Points on a hilly landscape, in no order, each with its height.
From any point a ball rolls to the lowest of the 2 points nearest to it. It stops when none of these is lower. Distance is the straight distance between rows; heights are no part of it.
<1200>: -1,15,6,5,8,7,-45,-47,-11,6,36,10,-1,17,-1,48,-12,-29,30,4,-4,-7,33,-20,0,-1,8,21,-5,-21,10,-24,-41,-9,11,-11,25,24,32,13,17,-15,5,11,9  (h 38.0)
<836>: 5,-10,4,33,14,-7,-14,2,21,7,-29,-12,3,-21,-11,-9,-7,-12,14,-16,17,32,-13,2,4,-4,-9,2,6,1,-11,38,15,11,9,20,3,-13,-28,-18,-5,3,5,-7,-28  (h 50.1)
<744>: -20,-18,22,-9,-13,-8,4,-18,1,23,-19,15,-5,18,7,-21,-13,39,-3,-6,18,-3,-39,3,-11,-25,-21,-29,-16,-2,12,9,6,4,45,28,-7,-18,-12,10,8,-16,-10,-14,7  (h 27.6)
<649>: 7,-13,10,12,-21,11,-11,-38,-11,-18,6,31,1,-12,-18,19,-21,-16,36,17,10,-8,21,-38,-5,2,-12,32,13,-48,-8,-16,-3,-1,-19,5,37,0,30,6,-18,-45,3,19,-11  (h 62.2)
<918>: 17,-25,2,50,34,-16,-36,3,8,-30,-14,1,-5,-19,-17,-18,-25,-19,33,5,16,32,-27,-6,20,12,6,29,11,-28,-15,36,7,-1,2,46,8,7,3,-26,-15,-14,16,5,-33  (h 52.2)
<1202>: 2,-3,13,-34,11,-2,32,18,23,-17,-43,15,-5,-21,-35,-21,5,15,-35,-18,-13,19,-20,7,-32,0,-13,-37,-7,6,-34,25,-4,3,31,21,-2,-43,-30,6,-19,20,-11,-17,-26  (h 68.2)
<875>: -10,-18,17,-39,-29,-32,-11,3,-20,-22,-10,1,-14,35,45,-2,-6,15,-11,-9,7,-10,32,-21,-9,-6,-16,25,5,39,12,-6,31,-9,-15,-39,-15,51,-15,2,-4,-19,18,-13,15  (h 18.8)
<1136>: -19,32,-19,12,-4,6,2,30,3,29,-3,6,21,4,27,-6,11,8,6,-28,1,-16,38,19,13,8,11,-16,28,34,26,22,40,12,-16,-28,-15,25,-7,-20,10,30,1,-41,21  (h 58.4)
<339>: 18,-1,-2,-13,8,-6,29,32,21,-34,-50,9,14,-28,-52,-8,-4,0,-26,-14,-10,32,8,-5,-27,9,0,-20,-1,0,-37,52,24,14,-5,15,9,-11,-30,-16,-41,8,-2,-10,-37  (h 67.6)
<1221>: -5,19,-9,-4,3,3,24,11,35,19,-55,-3,-20,-29,-30,-39,26,9,-37,-28,-10,40,-1,8,-30,23,4,-48,-8,11,-51,-1,-22,20,35,-8,-3,-39,-14,1,-22,28,-19,-14,-17  (h 68.7)
<255>: 21,-26,-10,26,20,14,-10,34,-10,-30,-11,3,-9,19,26,-7,-32,7,12,2,7,12,2,1,32,-2,-33,62,3,-10,-30,21,11,-3,-20,31,-10,19,-31,-39,8,10,13,-11,-3  (h 65.0)
<621>: -20,43,-16,45,19,21,-8,27,17,46,-13,-4,14,-35,-2,-17,24,10,25,-34,17,2,38,11,27,21,22,-23,42,17,3,31,37,18,-13,-15,-5,21,-8,-21,-7,19,-14,-50,5  (h 57.7)
<1148>: 32,-7,14,26,-21,18,-11,-29,-9,21,-21,18,13,30,31,-14,-26,13,31,21,12,-10,-31,4,21,-25,-22,25,-15,7,0,22,-23,-6,33,35,-39,20,-23,-19,-10,0,3,-4,11  (h 18.4)
<949>: -37,-4,7,-52,11,-14,5,-4,-33,-24,12,-17,26,0,-15,12,17,2,-22,-11,-22,7,-30,-7,-32,8,27,-46,-30,3,-25,3,-28,-4,-22,2,24,3,-3,0,-23,5,7,1,4  (h 34.2)
<253>: -20,0,-10,-14,3,-5,16,51,-9,4,5,-18,-1,38,35,-20,-7,33,-33,-13,-13,-5,-25,29,8,-2,5,11,-10,32,13,21,15,15,-17,-2,-33,18,-17,-11,19,47,9,-8,46  (h 22.4)
<372>: -36,-29,-5,-13,22,-19,-4,-22,-29,-35,33,-3,-8,13,-17,20,7,31,-18,4,-16,3,-42,-9,-4,-3,18,-35,-12,-40,25,-49,-14,-20,-27,22,19,-11,56,32,-9,-14,-11,45,17  (h 52.4)
<39>: -13,2,8,4,7,3,2,17,25,-5,-27,-49,6,-21,-11,-8,7,-11,-24,-8,-1,2,-25,9,-6,11,5,-31,0,2,-16,-15,-1,14,-4,4,15,-50,10,8,-13,40,7,20,-38  (h 50.0)
<643>: -2,-2,6,-17,-40,8,2,-51,-21,-46,-15,13,-19,3,15,5,-19,-7,6,19,-2,3,15,-24,-9,-17,-34,52,-2,-9,-27,-12,-14,-10,-2,9,23,0,27,-2,-12,-51,2,11,7  (h 63.1)
<71>: 2,-2,-15,13,1,34,4,6,-12,36,3,-1,37,18,7,-10,-13,0,11,-1,-1,-13,-26,3,9,-5,3,-14,-23,-6,3,-4,-34,7,25,23,-13,8,-16,-18,9,36,0,-15,53  (h 35.1)
<228>: -28,24,-13,-3,7,7,-4,-12,-8,26,33,13,11,-2,-8,13,9,-11,35,-18,-1,27,5,-15,-1,2,35,-41,-17,16,-10,44,-7,6,6,5,2,50,-9,-28,8,-17,-16,-47,40  (h 15.4)
<191>: -5,35,1,0,21,8,8,10,26,24,-50,-7,-4,-29,-4,-27,44,24,-32,-37,-7,22,3,50,-21,24,-4,-41,14,29,-37,18,2,5,28,-14,-29,-30,-26,-1,-23,53,-15,-29,-26  (h 69.1)
<600>: -5,-6,0,-27,15,-3,17,12,-6,-39,-1,-17,29,-10,-16,0,-21,-23,-11,-7,-15,23,-36,-7,-17,0,30,-13,-27,0,-28,6,-17,-9,-12,15,30,-10,6,-25,-9,36,24,21,-7  (h 37.8)
<83>: 1,1,-12,48,14,19,1,67,40,16,-36,-1,-2,-51,-53,-14,4,4,-8,-22,3,25,26,2,3,22,-12,-9,17,-13,-22,16,23,26,-3,-7,-1,-20,-19,-8,-13,-9,-12,-17,-42  (h 55.6)
<1201>: -34,-12,16,-12,9,-20,-24,-31,-28,21,3,6,23,37,30,3,-6,25,35,-10,5,9,-9,-22,5,-30,14,-6,-24,15,2,-14,-28,-7,41,-7,5,67,-20,-15,-4,-46,6,-9,7  (h 28.0)
<166>: -1,6,-15,21,43,7,20,58,17,5,-47,-14,-5,-29,-16,-3,-4,15,-36,-19,-12,34,40,30,4,-2,-27,-15,6,24,-25,36,15,6,-21,2,-21,-3,-53,-27,-25,23,0,1,-49  (h 70.0)
<344>: -15,16,0,2,-16,-4,-23,-4,-4,28,30,-2,0,19,26,5,18,-3,14,2,-15,-3,-8,4,-11,7,23,-16,-14,28,46,13,-6,-2,6,-27,-19,34,-6,11,38,-3,8,-30,49  (h 24.0)
<677>: 20,0,4,15,-17,2,-16,-34,0,17,24,3,-6,3,16,4,-11,-37,33,14,-6,-6,4,-33,19,0,6,21,10,-28,27,-36,-25,-19,-3,-19,6,-4,19,3,34,-17,0,0,14  (h 35.0)
<935>: -7,-17,31,-21,-29,-12,8,-26,-17,-17,-2,17,-23,21,9,-7,-6,10,-5,7,-1,-14,-18,1,-20,-14,-32,2,-11,9,7,9,16,-10,18,24,3,-5,-5,11,4,-44,-1,-2,-2  (h 27.9)
<565>: 12,3,18,25,-3,16,-13,-3,18,36,-31,30,19,3,-2,6,-3,6,19,-16,14,-25,13,23,6,-2,-39,-5,29,13,-7,40,9,1,27,24,-47,8,-38,2,-13,10,-2,-32,-22  (h 21.5)
<896>: -36,-10,15,-17,-20,4,0,-20,-34,31,3,5,18,10,16,-5,-9,2,17,-6,7,-19,13,-25,-13,-19,-27,3,3,8,2,-15,-22,-4,18,-13,9,43,-12,2,-4,-32,8,-20,21  (h 25.3)
<648>: -7,6,31,-12,27,8,-21,-32,-19,24,11,27,1,48,-2,18,-7,32,2,-16,4,-20,-4,-9,-10,-10,-5,-22,-11,-9,-5,-9,-42,5,46,32,16,7,-14,26,-4,-5,-28,-2,-6  (h 27.5)
<1207>: 27,6,-13,-40,-38,10,26,-17,-10,-24,0,-7,-18,-1,-1,-12,10,-14,-20,33,-32,2,6,-68,19,32,-4,51,20,-14,14,-13,-17,-26,-31,-44,9,-4,19,15,33,-31,16,10,1  (h 28.1)
<867>: 24,-10,0,-9,-25,6,13,-9,1,10,12,-7,-9,-14,-6,-15,-1,-29,6,27,-11,-14,-21,-33,9,7,-5,18,22,-17,26,-30,2,-21,-24,-16,11,-30,16,7,34,-17,4,16,-14  (h 31.5)
<535>: 9,-14,15,-31,-35,-21,17,6,-6,-37,-9,-7,-19,27,-7,6,10,21,-32,1,-6,-21,7,-10,-27,-8,-18,0,7,14,12,29,40,13,-23,3,-1,-10,-14,14,-14,-23,4,14,-15  (h 24.6)
<789>: -15,15,30,-21,26,9,-41,-22,-35,-16,14,5,-13,35,23,56,24,1,-8,1,-13,-18,44,4,-20,-4,-10,21,-13,8,9,-31,-49,4,27,-10,-1,35,18,47,-8,-29,-8,3,8  (h 25.1)
<447>: -11,-5,29,-21,10,-7,-27,-32,-1,-18,4,1,11,14,12,22,-7,-17,22,-5,0,-16,-14,12,-19,7,0,-3,-2,-1,-15,-12,-17,-20,0,24,28,-21,13,12,-16,22,4,14,-15  (h 44.5)
<786>: -12,-3,1,-26,-17,-17,-4,6,-21,-23,3,-4,2,35,23,-12,-7,4,8,-14,-11,10,3,0,-10,-10,7,34,-15,26,-9,29,15,-13,0,-6,-12,42,-29,-25,10,-11,15,-22,36  (h 15.7)
<193>: -9,-9,12,1,-12,-36,-15,-37,-9,1,-8,-6,8,25,14,-24,-14,10,33,0,20,23,-25,-2,12,-40,33,-10,-33,-11,15,4,3,-13,29,2,4,28,-14,-45,20,-44,-2,-9,14  (h 30.9)
<540>: 10,-16,5,-17,7,-55,19,-5,16,-11,-8,-22,-22,-28,-17,-18,8,25,-8,-24,32,12,-11,7,-1,-34,18,-58,-7,-44,17,-33,-18,1,4,17,15,-49,44,16,-10,-18,-38,21,-11  (h 45.5)
<246>: -9,9,7,-37,-1,-7,-23,-11,-26,-18,16,1,-10,13,12,43,33,-21,-22,7,-9,-14,57,10,-38,3,-9,21,-9,17,5,-12,-15,-7,17,-29,-6,39,-2,32,-16,-29,-10,-21,34  (h 21.7)
<478>: 7,-2,-2,3,-18,-10,2,17,-9,0,-5,7,4,40,56,-12,-12,30,2,-2,0,-6,-1,23,19,-9,-3,45,-8,37,8,30,15,5,4,-7,-52,35,-38,-15,8,17,14,-7,36  (h 18.9)
<421>: 48,-15,-7,-3,1,-26,-4,-38,13,-28,31,24,-22,6,14,-5,-24,-13,47,8,11,8,4,-11,34,-36,30,17,-16,-39,29,-28,-4,-32,-1,7,-4,-16,52,-30,25,-28,-12,23,5  (h 39.2)
<384>: -4,0,4,29,-15,20,0,23,27,51,-26,12,8,-2,-7,-5,1,24,9,-20,17,-26,5,12,9,5,-34,-18,25,5,10,12,25,20,18,1,-22,-17,-25,6,17,7,0,-22,-15  (h 24.4)
<490>: -47,26,6,-18,1,-21,-13,-12,-3,48,-24,-1,11,-14,11,-7,37,42,2,-41,17,-6,33,16,-11,15,14,-46,23,31,-11,11,27,25,14,-37,8,8,-10,15,-22,9,-6,-36,-15  (h 29.5)
<834>: -38,-2,-16,-26,4,-12,-1,35,0,4,-28,-7,8,29,8,-4,7,45,-10,-36,12,0,20,-24,-17,-10,-2,-18,2,17,-4,20,25,27,-9,-18,35,9,-13,-8,-1,29,-8,-22,20  (h 59.8)
<61>: -42,10,6,-43,-8,-15,9,2,-22,-1,-8,-28,24,-12,-14,-4,29,9,-13,-30,-5,6,3,-10,-24,4,23,-49,7,32,-30,34,4,14,-30,-19,19,27,-19,-12,-39,0,3,-14,-9  (h 32.2)
<146>: 16,-14,19,26,-35,11,3,-10,1,20,-23,32,-3,11,25,-13,-15,9,19,5,11,-9,-13,10,13,-21,-50,19,11,25,7,39,13,-5,19,20,-51,8,-24,-3,5,-20,13,-20,-8  (h 18.6)
<142>: 13,-8,10,15,-17,-12,-5,-5,-5,-12,12,0,13,-30,-37,6,-5,-14,24,18,-3,1,7,-39,-6,25,32,4,19,-42,18,4,19,6,-41,-21,39,-4,3,10,-4,-36,12,10,-20  (h 61.0)
<943>: 23,4,5,2,-24,2,11,25,4,-20,5,-9,23,-31,-46,2,3,-17,-7,13,-2,-15,19,-13,-14,27,8,5,26,-20,-11,16,43,12,-39,-23,11,1,-10,3,-21,-15,10,2,-28  (h 60.1)
<1080>: 0,18,44,1,10,2,-43,-40,-18,-10,29,-2,-36,50,34,32,3,15,-8,16,-4,-2,7,8,-17,-10,7,19,-33,5,18,-26,-60,-16,36,-13,-23,43,20,41,14,-31,3,10,35  (h 28.9)
<657>: 35,-19,3,35,1,-18,-2,-14,17,8,4,-8,-19,-3,28,-12,-13,-5,15,6,25,4,-38,20,22,-33,-8,-24,-9,-8,34,-9,-6,-5,11,29,-22,-43,10,-4,11,-3,-17,17,-12  (h 37.5)
<226>: 25,-19,-15,47,11,35,10,18,2,40,-15,4,6,3,9,-5,-13,24,3,7,3,-15,-16,11,24,-6,-18,-11,-30,-2,26,1,-16,24,22,30,-19,-15,-32,-9,7,20,1,9,22  (h 31.4)
<593>: -7,10,-10,13,-4,1,7,9,2,48,21,-30,9,-27,2,-29,21,-5,-11,5,-6,-9,-34,15,12,5,20,-47,20,7,47,-12,-1,0,-4,-20,-21,-12,-4,8,29,14,-10,-8,19  (h 28.6)
<633>: -24,14,-9,0,6,-8,-43,-25,-16,11,26,-5,15,-7,-14,41,17,-48,34,1,-5,-3,31,-21,-4,14,19,3,-4,-7,-6,-9,-39,-11,-15,-16,17,64,18,4,-3,-27,15,-28,9  (h 40.2)
<728>: -14,-22,-14,-12,26,-39,7,-2,12,-21,15,-16,-4,-17,-30,7,5,24,-9,-17,14,13,-19,-7,-8,-10,43,-66,-14,-49,22,-50,-17,-6,-13,11,27,-38,57,22,-12,6,-24,41,5  (h 48.9)
<876>: -1,15,1,7,-29,16,10,-13,-19,28,15,-10,10,-16,19,-12,12,-28,-11,13,-14,-26,18,30,-10,9,-20,20,25,20,17,-5,-2,-10,17,-28,-43,20,-14,4,2,0,4,-18,38  (h 21.8)
<915>: 3,-3,14,-3,36,-9,-19,-33,6,-14,38,18,1,36,15,5,-28,4,7,0,6,6,-29,21,-1,-20,16,-18,-22,-33,8,-30,-35,-30,14,39,-12,-20,44,12,-1,33,-19,25,29  (h 34.8)
<189>: -39,-25,21,-33,-4,-17,-3,3,-45,-11,-12,3,16,28,31,13,14,31,6,-8,-4,-19,6,-26,-14,-13,-30,7,1,28,4,-15,-2,8,1,-13,12,33,-15,15,-29,-31,15,2,-10  (h 22.3)
<818>: 15,-20,15,2,-8,-30,17,-11,27,-20,-11,-5,-21,-16,-2,-19,-13,-7,0,0,28,9,-40,16,2,-39,-5,-52,-3,-14,8,-15,-3,-18,-5,33,-10,-61,46,1,-14,-8,-19,25,-42  (h 41.8)
<1057>: 23,23,-22,27,-1,32,10,11,-16,47,19,-1,9,-25,18,8,23,-7,-2,23,-21,-25,36,42,17,21,-11,23,20,18,31,0,9,-6,-9,-26,-46,10,-39,-6,9,10,-7,-15,19  (h 24.1)
<802>: -3,-7,8,12,35,-3,-21,-7,33,-24,-7,-7,2,10,6,18,-8,-5,9,-9,-4,8,-21,13,-9,17,23,-12,-19,-5,-7,-14,-9,4,0,26,27,-50,25,13,-6,53,7,31,-9  (h 46.0)
<975>: 30,-15,-19,22,8,10,47,29,15,-21,4,14,16,-44,-49,-17,-20,-22,-8,34,7,7,-20,-41,17,-1,39,4,-10,-36,13,-24,15,0,-20,-15,25,-18,36,-7,10,-3,23,55,-41  (h 46.4)
<817>: -4,15,-13,49,33,8,-31,44,34,20,-46,-11,2,-19,-22,-15,12,4,15,-33,19,23,46,2,11,21,-5,-6,23,-16,-18,34,22,36,4,-1,10,1,-13,-8,-17,29,-15,-44,-18  (h 56.8)
<183>: 18,-14,1,-24,-18,-20,-4,7,0,-40,-11,28,-17,35,4,24,-1,-20,-18,-1,10,-19,35,3,-23,-13,-29,36,8,4,-3,18,35,-6,-1,6,-9,6,-24,13,-17,0,-24,-15,4  (h 21.4)
<240>: 30,-17,-31,14,19,22,44,5,-16,-11,27,25,-26,-40,-2,-11,-26,-13,-23,49,-1,15,-7,-15,43,-7,-10,41,-21,-16,-4,-28,-8,-19,-17,-9,7,-11,13,-16,29,-7,31,46,-34  (h 40.4)
<298>: 41,-5,-25,-4,8,24,40,34,-9,-2,24,14,6,-35,-37,-15,4,-21,-25,51,-15,5,-9,-38,28,16,21,37,13,-24,8,-12,9,-11,-30,-29,11,-8,6,-9,23,-7,28,43,-43  (h 43.3)
<173>: 14,21,8,4,-7,17,-7,-32,-8,-2,13,12,2,1,27,14,-10,-26,-10,33,4,-15,1,35,-6,-2,-27,40,1,0,-9,-8,-32,2,34,16,-25,-12,10,27,0,15,-7,6,30  (h 25.7)
<350>: -8,-2,26,-7,-3,-12,-21,-44,-15,-22,39,5,-47,43,29,5,4,9,-6,19,-8,-2,-26,9,-9,-2,4,18,-27,-2,26,-31,-23,-27,18,12,-9,3,28,42,16,-29,0,21,41  (h 32.1)
<792>: -18,-13,-2,-12,-14,3,7,-35,-31,-38,24,7,15,6,3,54,9,0,0,11,-26,-19,10,-14,-27,7,-2,8,-6,-28,0,-31,-22,3,-29,-14,25,0,34,21,-30,-25,15,41,2  (h 56.6)
<335>: 38,-24,-13,21,3,3,20,-11,5,-20,16,17,-24,-18,13,-18,-34,-22,11,19,6,15,-31,-10,49,-16,3,24,-18,-23,13,-26,5,-22,-23,14,4,-25,26,-35,28,-17,5,31,-23  (h 36.6)
<985>: 24,-11,-2,17,6,19,-1,-27,-4,-31,1,20,-15,0,36,6,-28,-31,24,20,5,9,-16,22,28,-7,-32,54,-4,9,-36,-1,-22,-17,-17,31,-3,-13,11,-18,-14,16,14,24,-22  (h 45.1)
<617>: 7,-2,9,20,2,-16,-15,-13,3,13,35,-29,-9,-1,26,-12,3,-21,-4,20,4,-19,-38,24,16,5,7,-18,1,-3,42,-29,-4,-15,2,3,-33,-27,13,24,27,15,-4,7,9  (h 32.7)
<180>: -34,24,-13,-13,-8,11,24,12,-3,26,25,2,1,-43,-31,-7,13,-12,15,-10,-5,29,3,-20,0,11,45,-42,6,11,6,32,21,7,-27,-18,18,15,1,-24,14,-25,-25,-30,26  (h 20.1)
<619>: 0,12,-24,-4,14,11,6,33,24,7,21,2,22,-27,-45,25,20,-16,1,-10,5,8,15,-5,-14,34,45,-43,-12,3,-28,-4,16,31,0,-14,39,-14,6,5,1,21,-1,-17,9  (h 11.8)
<479>: -30,-10,13,-10,21,-17,-21,-17,-4,17,-12,11,-11,25,3,5,18,52,-5,-26,16,0,-21,-9,-14,-11,-6,-39,-15,-11,0,-9,-15,22,37,21,32,-25,-14,31,-3,-6,-22,5,-7  (h 31.6)
<306>: 8,-7,-15,-1,28,3,11,15,-16,-4,-2,-15,21,-11,17,2,-8,-29,-4,0,-5,-5,15,37,14,7,-23,29,11,21,-23,23,3,-14,-25,9,-27,22,-46,-22,-18,38,13,-13,-7  (h 66.3)
<1178>: -12,25,-24,-5,2,4,25,26,14,32,23,-26,0,-40,-29,-16,25,-21,-18,6,-12,28,-26,-4,2,11,47,-44,4,14,20,4,8,9,-17,-28,6,-14,5,-12,23,8,-17,-6,7  (h 24.5)
<453>: 1,15,-18,57,2,14,14,55,50,35,-36,-25,-13,-60,-56,-20,15,-3,-17,-10,4,50,29,1,10,31,-1,-11,-13,-8,-30,-18,1,31,8,-34,-2,-28,-2,-4,-22,4,-20,8,-55  (h 54.4)
<547>: -5,14,7,-7,-29,10,9,-11,-11,34,12,-11,6,-28,-6,-24,10,-38,2,9,-16,-8,16,-16,-10,13,0,12,35,10,24,-15,0,-30,-12,-52,-11,26,-8,-4,17,-36,4,-27,17  (h 23.9)
<440>: 43,3,5,-4,-34,12,37,14,13,-30,17,3,11,-16,-40,17,4,1,-25,38,-10,-29,1,-9,-18,15,-4,5,17,-21,-5,-4,34,6,-30,-14,10,-18,24,19,-9,-2,24,40,-40  (h 59.2)
<1192>: 10,-6,23,-5,-44,-10,7,0,-3,-7,-6,15,-34,58,62,-23,-16,52,7,22,9,-18,-29,11,11,-3,-27,45,-11,32,11,0,7,0,24,5,-46,22,0,24,20,-9,17,-6,38  (h 21.9)
<111>: -13,2,-16,-15,-4,4,13,60,24,-14,-36,-33,3,20,-11,-6,6,22,-39,-31,4,-18,22,-25,-5,-9,-6,-18,21,10,0,4,34,32,-24,-13,19,-11,2,-6,-5,46,-1,5,-10  (h 60.7)
<1206>: 14,-22,7,42,21,9,-8,-2,20,2,-29,-1,-4,-2,32,1,-28,-5,28,5,10,18,-33,17,29,-16,-27,10,-14,10,-18,16,-12,-8,-6,40,-8,-22,-25,-21,-5,14,16,8,-40  (h 47.9)
<523>: 13,-5,13,12,4,4,-37,-2,5,-21,-22,5,9,45,26,-2,-27,9,46,-6,15,-8,8,-14,16,-9,-19,55,15,-1,-23,25,2,-6,-1,31,4,31,-22,-22,5,14,15,-20,1  (h 64.4)
<679>: 5,-13,-1,6,-26,3,16,9,26,15,-19,-26,-26,-15,-23,-21,4,5,-17,13,2,-11,-41,-29,11,-12,-7,-13,23,-3,35,-8,17,6,-13,0,10,-37,15,6,31,-15,1,25,-33  (h 31.2)
<699>: 1,22,-26,-4,16,20,11,40,26,-5,1,-5,27,-32,-48,13,22,-13,1,-23,8,3,40,0,-10,39,38,-30,18,6,-54,2,39,23,-24,-10,16,10,-4,-15,-31,22,-18,-37,-6  (h 17.6)
<968>: 10,-10,-1,1,11,-44,-25,-27,8,-16,7,-7,-2,17,0,3,-17,10,46,-17,19,29,-2,-9,23,-42,57,-13,-32,-47,20,-13,-10,-13,6,11,23,2,23,-40,21,-37,-19,13,7  (h 34.9)
<307>: 13,-7,5,-8,8,-14,-14,6,-2,-28,6,21,1,24,-25,26,0,-2,10,-12,2,3,24,-9,-22,4,2,15,-6,-14,-3,33,29,14,4,17,35,-5,-21,5,-8,-13,-3,-6,9  (h 16.9)
<118>: -3,-9,-8,-17,-3,-13,-1,-26,-13,-4,40,5,-26,9,-8,4,5,0,-14,32,-18,-10,-28,-2,-12,6,6,7,-5,-21,36,-35,-14,-23,12,2,7,-6,30,35,40,-22,-10,8,38  (h 35.2)
<903>: -34,44,2,-26,-20,0,12,14,4,23,-12,-30,11,-29,-16,-29,43,23,-26,-35,1,0,20,9,-14,11,22,-53,31,35,-20,26,34,17,-18,-33,4,7,-1,-14,-28,10,-9,-6,-22  (h 30.8)
<1017>: -13,-9,19,11,-37,9,0,21,29,28,-27,-12,-8,-14,-25,-3,18,23,-2,-9,16,-28,-15,-13,-3,-6,-33,-20,30,4,5,5,34,13,-9,-8,-1,-36,4,11,16,-18,-1,-3,-46  (h 27.7)
<346>: 10,-13,-7,-12,21,17,27,16,-16,-32,8,-5,6,-9,11,0,-33,-28,-16,15,-16,13,-26,16,13,-8,-10,40,-22,6,-33,-7,-18,-16,-13,29,5,-10,0,-27,6,33,27,36,-5  (h 41.9)
<1098>: 9,33,1,11,5,9,-30,-20,-6,30,39,4,9,37,-7,29,-7,-18,26,0,-9,-2,24,-2,-6,1,26,-13,-22,21,12,33,-35,7,18,-8,-16,69,-7,-3,21,-8,-2,-33,42  (h 20.0)
<1046>: 12,8,-21,-24,-23,7,9,-9,-4,9,27,8,-24,11,4,4,15,-8,-17,33,-26,-8,3,-16,-4,15,-7,40,7,-8,32,-17,-16,-13,16,-25,-1,-1,10,29,55,-18,-4,-13,54  (h 37.3)
<99>: -5,17,-8,-35,-28,-8,2,2,-18,-22,4,-19,6,-15,1,13,18,-41,-34,14,-7,-12,47,21,-27,2,-15,30,20,19,-14,-3,6,-10,-4,-34,-20,20,0,11,-15,-3,-2,-20,23  (h 19.0)
<247>: 16,3,-21,7,9,16,13,-38,-3,-28,25,30,-30,-17,48,0,-29,-17,1,31,2,12,-23,35,26,-11,-16,52,-17,4,-29,-30,-27,-18,-5,13,-11,-27,50,1,0,26,4,44,0  (h 43.9)
<743>: -10,8,3,-12,13,-6,-22,-3,0,16,1,13,21,16,-21,16,14,-7,19,-27,6,-20,46,0,-12,16,2,-15,20,-1,-18,21,18,15,15,5,18,20,-31,13,-19,-4,-14,-35,-2  (h 21.2)
<237>: 28,-9,-6,-22,9,5,28,31,-3,-35,-5,1,13,-15,-26,2,-9,-29,-29,5,-7,2,9,15,-8,-1,-25,22,9,10,-36,32,24,-3,-18,20,-7,3,-29,-17,-29,17,11,13,-33  (h 66.9)
<349>: -10,-1,11,-4,4,-6,-32,-28,-5,-5,3,-24,28,1,9,27,1,-55,31,-2,0,-28,10,13,9,16,-1,22,9,2,-14,-13,-8,-15,-14,2,6,7,15,2,-6,27,27,-13,-15  (h 42.3)
<505>: 27,-11,-24,40,9,29,18,23,-9,40,14,-3,-12,-4,15,14,7,28,-12,32,-14,-28,-5,34,20,14,-21,11,-12,4,31,-6,-5,12,-5,7,-33,-13,-38,16,16,18,1,14,31  (h 27.8)
<1182>: 0,13,24,-14,32,10,-29,-32,-6,41,2,24,9,20,-22,24,11,13,10,-34,7,-23,21,-10,-9,9,11,-37,7,-4,-32,-1,-31,27,39,19,19,10,-38,29,-16,-8,-24,-16,-36  (h 24.2)
<1101>: 3,-2,-28,30,43,-6,-17,42,-6,-14,-6,-9,1,2,13,-12,-4,4,5,-15,1,19,20,15,22,8,-1,31,11,12,-7,50,29,7,-27,11,-16,30,-44,-37,-8,20,3,-21,7  (h 65.7)
<936>: -5,38,-17,21,21,3,15,36,18,30,-42,-14,0,-25,6,-14,33,19,-23,-41,2,18,40,56,6,8,-6,-22,22,30,-9,34,32,6,-2,-17,-29,-7,-29,-21,-23,42,-14,-20,-37  (h 69.5)
<826>: -40,17,11,-19,4,-12,-29,-3,-9,19,20,-21,9,6,9,10,37,7,-1,-11,-3,-18,11,21,-19,21,21,-44,-3,23,19,1,15,10,5,-24,3,3,-3,25,7,4,1,-31,13  (h 27.4)
<394>: -30,8,-15,-9,-5,-22,-13,29,5,20,-5,17,19,45,35,-3,-12,45,7,-27,16,1,24,-7,1,-14,7,-7,14,34,19,21,37,20,-3,-26,-2,38,-12,-18,14,29,3,-32,40  (h 59.1)
<714>: 9,4,0,-23,-27,3,10,-15,-11,-40,14,1,14,-4,-9,36,-1,-19,-11,27,-7,-28,21,-1,-22,18,-15,28,11,-12,-19,-18,12,-3,-26,-14,20,-14,38,22,-19,12,19,28,-10  (h 57.9)
<77>: -22,-15,14,-7,-22,-11,10,-1,-9,19,-6,7,-12,41,26,-33,-13,66,-14,18,9,-19,-43,13,4,-12,-24,8,0,13,34,2,17,5,27,14,-28,14,1,23,22,-5,11,-7,44  (h 24.3)
<272>: 16,-23,-17,-1,7,-2,34,7,16,-20,18,7,6,-26,-22,-2,-20,-19,-3,15,4,-7,-23,-19,3,-9,28,-15,-9,-29,12,-50,3,-16,-9,2,27,-30,55,0,13,23,8,54,-15  (h 50.3)
<746>: -34,-27,4,-15,16,2,-14,-38,-37,-35,30,17,-10,30,15,38,11,23,7,-2,-30,-4,-19,-7,-11,-9,6,3,-27,-25,11,-45,-29,-13,-7,15,19,-6,41,13,-20,-30,-9,48,13  (h 54.7)
<248>: -8,14,-28,13,7,16,27,47,26,6,-10,-28,1,-31,-43,-17,12,-8,-22,-11,-9,33,4,-18,0,13,29,-28,-10,8,-3,12,15,38,-7,-17,38,-19,4,-12,2,12,-1,4,-2  (h 20.2)
<670>: 38,9,-5,22,-1,11,-13,-29,-9,-1,36,17,0,18,17,13,-23,-17,0,34,6,2,-19,26,18,-14,7,29,-27,-18,11,-16,-49,-10,33,25,-28,-10,24,12,10,23,-10,23,42  (h 29.6)
<415>: 6,-12,-3,6,24,27,5,-14,19,-21,12,30,-12,20,24,-10,-35,-8,12,13,-2,-1,-40,22,5,-15,-8,12,-15,-8,-13,-40,-31,-29,1,43,3,-39,47,1,-8,37,-11,33,10  (h 39.7)
<785>: 30,18,-7,-15,-34,15,16,-5,-13,-9,3,-8,-8,-46,-7,-21,7,-40,-23,38,-22,9,24,-30,8,22,-13,56,40,-2,2,-9,-5,-22,-13,-54,-18,6,-2,3,22,-38,12,-5,-3  (h 26.0)
<698>: 5,0,-13,26,3,-3,21,33,52,11,-36,-42,-15,-43,-35,-15,7,-7,-32,-3,0,26,-13,-3,8,3,-10,-34,-13,-9,-10,-30,-13,22,16,-3,4,-49,20,5,-10,18,-10,32,-51  (h 52.3)
<320>: -7,-12,20,-6,-14,3,-15,-31,-20,-31,-19,17,-6,28,2,-10,-24,3,32,5,7,5,1,-25,-1,-12,-20,53,-5,-25,-27,10,6,-18,9,22,22,34,-8,-31,-2,-48,11,-13,10  (h 63.7)

Call two points neighbours if one is among the 2 nearest of the other. Go from one point of each pair to the other, from neighbour to neighbour, staying as low as possible. Name the highest point that can't be avoided.
<744> / <307>: <935>
<307> / <335>: <421>
<619> / <228>: <1178>

For each start below, name the point where the ball stops.
<1200>: <1148>
<346>: <228>
<421>: <786>
